A landscape with many valleys, sampled at points; each row gives a point and its height.
A ball rolls from a point to whichever of its 6 nearest points has the largest drop for the distance, and stops where none of them is lower. Distance is the straight distance between rows; heights are no part of it.
k498: [177 149  83 174 143 144  95 123 135  76 157 121 119 106]  (h 565)
k20: [109 104 158  57 106  54 178 164 121 150 119 112 131 136]  (h 332)
k35: [138 129 143 119 134 125 138 193 113 115 115 158 129 117]  (h 143)
k46: [189 140 111 156 126 180  97 137 142  67 168 134  99 121]  (h 617)
k96: [ 82 128 146 119 107 134 103  34 150 183 150 129 156 154]  (h 449)
k472: [100  92 160  31  97  50 171 132 130 174 130 102 121 125]  (h 409)
k362: [206 113  83 174 160 131  93  69 124  82 138  92 127  87]  (h 508)
k446: [104 151  75 147 137 111 145 154 106 105 120 134 151 126]  (h 483)
k950: [ 92 129 103  99 121  79 168 179 101 111 115 135 143 133]  (h 328)
k19: [179 150 110 165 128 165  82 148 155  58 172 110  81 156]  (h 191)
k222: [136 149  92 147 150 121 125 159 103 100 130 144 143 103]  (h 571)
k321: [ 76 120 136 131 102 123 154  75 163 186 125 108 115 169]  (h 575)
k103: [ 90 123 139  79 113 138  90  24 128 178 172 152 163 146]  (h 398)
k89: [ 80 120 123 121 109 107 177 121 138 172 107 125 125 160]  (h 131)
k49: [121 144  94 153 128 129 143 167 124 114 124 138 134 132]  (h 581)
k954: [121 124 201 136 119 175  96 133 146 150 112 122 125 154]  (h 678)
k569: [103 112 167  85 120  94 168 144 128 163 106 131 132 146]  (h 345)
k168: [182 119  84 158 170 130 102  98 101  92 133 120 135  69]  (h 142)
k245: [110 123 198 138 115 156 108 103 155 173 120 119 149 154]  (h 485)
k299: [174 136 111 107 167 106 118 171  85  95 132 159 147  69]  (h 677)
k282: [196 137  98 140 157 150 110 133 101  86 140 149 138  79]  (h 228)
k393: [ 88 115 158  44 114  74 166  84 133 195 134 122 113 123]  (h 366)
k902: [ 86 145  77 120 132  90 169 163  97 106 117 128 149 133]  (h 404)
k976: [129 155  78 169 136 131 122 152 119  95 139 134 123 117]  (h 585)
k441: [142 122 157 145 118 177 113 164 138 115 125 141 105 136]  (h 796)
k323: [162 144  79 160 154 139 101 128 112  93 137 136 134  79]  (h 318)
k955: [ 94 116 142  88 112  96 175 145 127 166 106 127 124 146]  (h 261)
k192: [194  97 109 157 172 131 112  69 105  98 119 105 141  64]  (h 458)
k506: [ 77 132 130  90 114 119 110  24 132 199 164 140 137 137]  (h 432)
k287: [137 127 152 136 130 153 134 181 129 119 115 153 111 128]  (h 572)
k29: [ 84 126 148 156 107 135 123 100 168 151 126  98 118 191]  (h 646)
k777: [134 140 113 135 141 121 139 188 109 102 124 147 133 100]  (h 499)
k476: [158 122 183 148 119 208  83 157 159 113 129 122  82 150]  (h 909)
k57: [110 129 187  95 117 147  95  58 134 177 138 139 173 146]  (h 390)
k132: [191 133 103 149 135 171 106 140 129  80 151 141 117 102]  (h 655)
k743: [116 153  78 135 142 106 138 171  97 104 116 139 149 110]  (h 492)
k681: [ 75 117 115  89 103  93 181  88 140 186 116 120 112 150]  (h 410)
k234: [166 142 104 133 153 138 122 168 103  87 131 156 140  89]  (h 599)
k711: [174 121  74 169 179 121  98  91 110  98 116 108 135  64]  (h 320)
k72: [ 96 125 151  53 115 111 111  52 122 185 159 158 164 122]  (h 351)
k163: [ 94 121 170 109 104 133 126  60 147 193 134 126 146 154]  (h 359)
k343: [154 148 119 172 126 158  93 152 157  78 154 112  89 167]  (h 484)
k267: [ 84 124 148 128 104 137 128  62 161 175 129 110 130 165]  (h 480)
k227: [105 124 191 107 115 137 136 108 145 174 113 134 143 151]  (h 177)
k403: [121 136 172 167 116 165  92 141 168 121 132 100  91 175]  (h 805)
k936: [191 126  98 128 173 121 113 122  97  88 127 137 141  58]  (h 481)
k276: [ 95 134 111 114 112  97 176 169 119 130 105 132 135 148]  (h 375)
k978: [ 82 113 120  65 104  85 191 131 117 174 107 118 117 144]  (h 92)
k144: [206 124  89 173 151 144  95  89 131  71 152 108 128  85]  (h 532)
k512: [101 124 174  76 113 111 141  72 139 194 121 134 147 138]  (h 237)
k488: [ 83 129 126 150 106 128 152 138 153 154 113 116 118 172]  (h 537)
k878: [105 134 114 131 119 114 161 180 113 120 111 142 131 142]  (h 482)
k757: [ 91 111 128  72 100  71 189 153 126 146 109 125 122 151]  (h 233)
k33: [158 141  94 152 180 108 107 119  91  88 123 129 142  57]  (h 405)
k331: [113 124 180 160 107 165  97 128 159 150 113 110 118 168]  (h 679)
k642: [104 137 149 174 111 146 112 135 168 131 133  98  96 188]  (h 760)
k262: [124 141 119 170 115 158 118 165 146 109 131 128 106 156]  (h 705)
k815: [104 118 130  89 113  74 174 176 107 132 112 131 136 139]  (h 227)
k260: [152 137 133 166 123 177 100 163 146  97 139 134  90 137]  (h 714)
k346: [139 145  73 157 172 107 113 114  92  97 120 119 146  75]  (h 417)
k311: [114 120 153  97 120 107 154 177 113 132 113 141 134 142]  (h 399)
k22: [185 132 131 145 128 191 106 164 131  84 145 148 107 116]  (h 820)
k7: [132 123 179 159 115 181  85 149 166 129 127 108 106 157]  (h 815)
k468: [ 90 118 146  95 109  98 180 120 134 174 108 132 132 152]  (h 307)
k692: [117 140 119 101 130  92 164 193  99 109 122 144 151 118]  (h 400)
k937: [124 140 124 143 122 149 134 178 135 124 119 143 114 135]  (h 598)
k465: [186  73 106 163 183 120 108  58  98  98 105  95 115  62]  (h 579)
k207: [200 117 109 124 152 153 117 146 100  86 145 160 136  83]  (h 515)
k895: [ 98 127 177 136 108 140 115  92 160 174 125 112 143 167]  (h 452)

For each start below, name the point where the ball stops.
k878: k815
k299: k168
k976: k168
k468: k978
k403: k227
k488: k978
k234: k168
k132: k168
k222: k815
k260: k19

Call two points neighbours if one is among the 6 nearest of the other. Go from one point of each pair to the other, from neighbour to neighbour, staying as low as possible. Name the highest point that can't be avoided.
k19, k815: k222
k978, k35: k311
k227, k815: k468
k815, k978: k757
k168, k19: k498

For each start below, name every point that the ball comes to, in order.
k569: k955 k978
k49: k446 k902 k950 k815
k96: k163 k227
k441: k287 k35
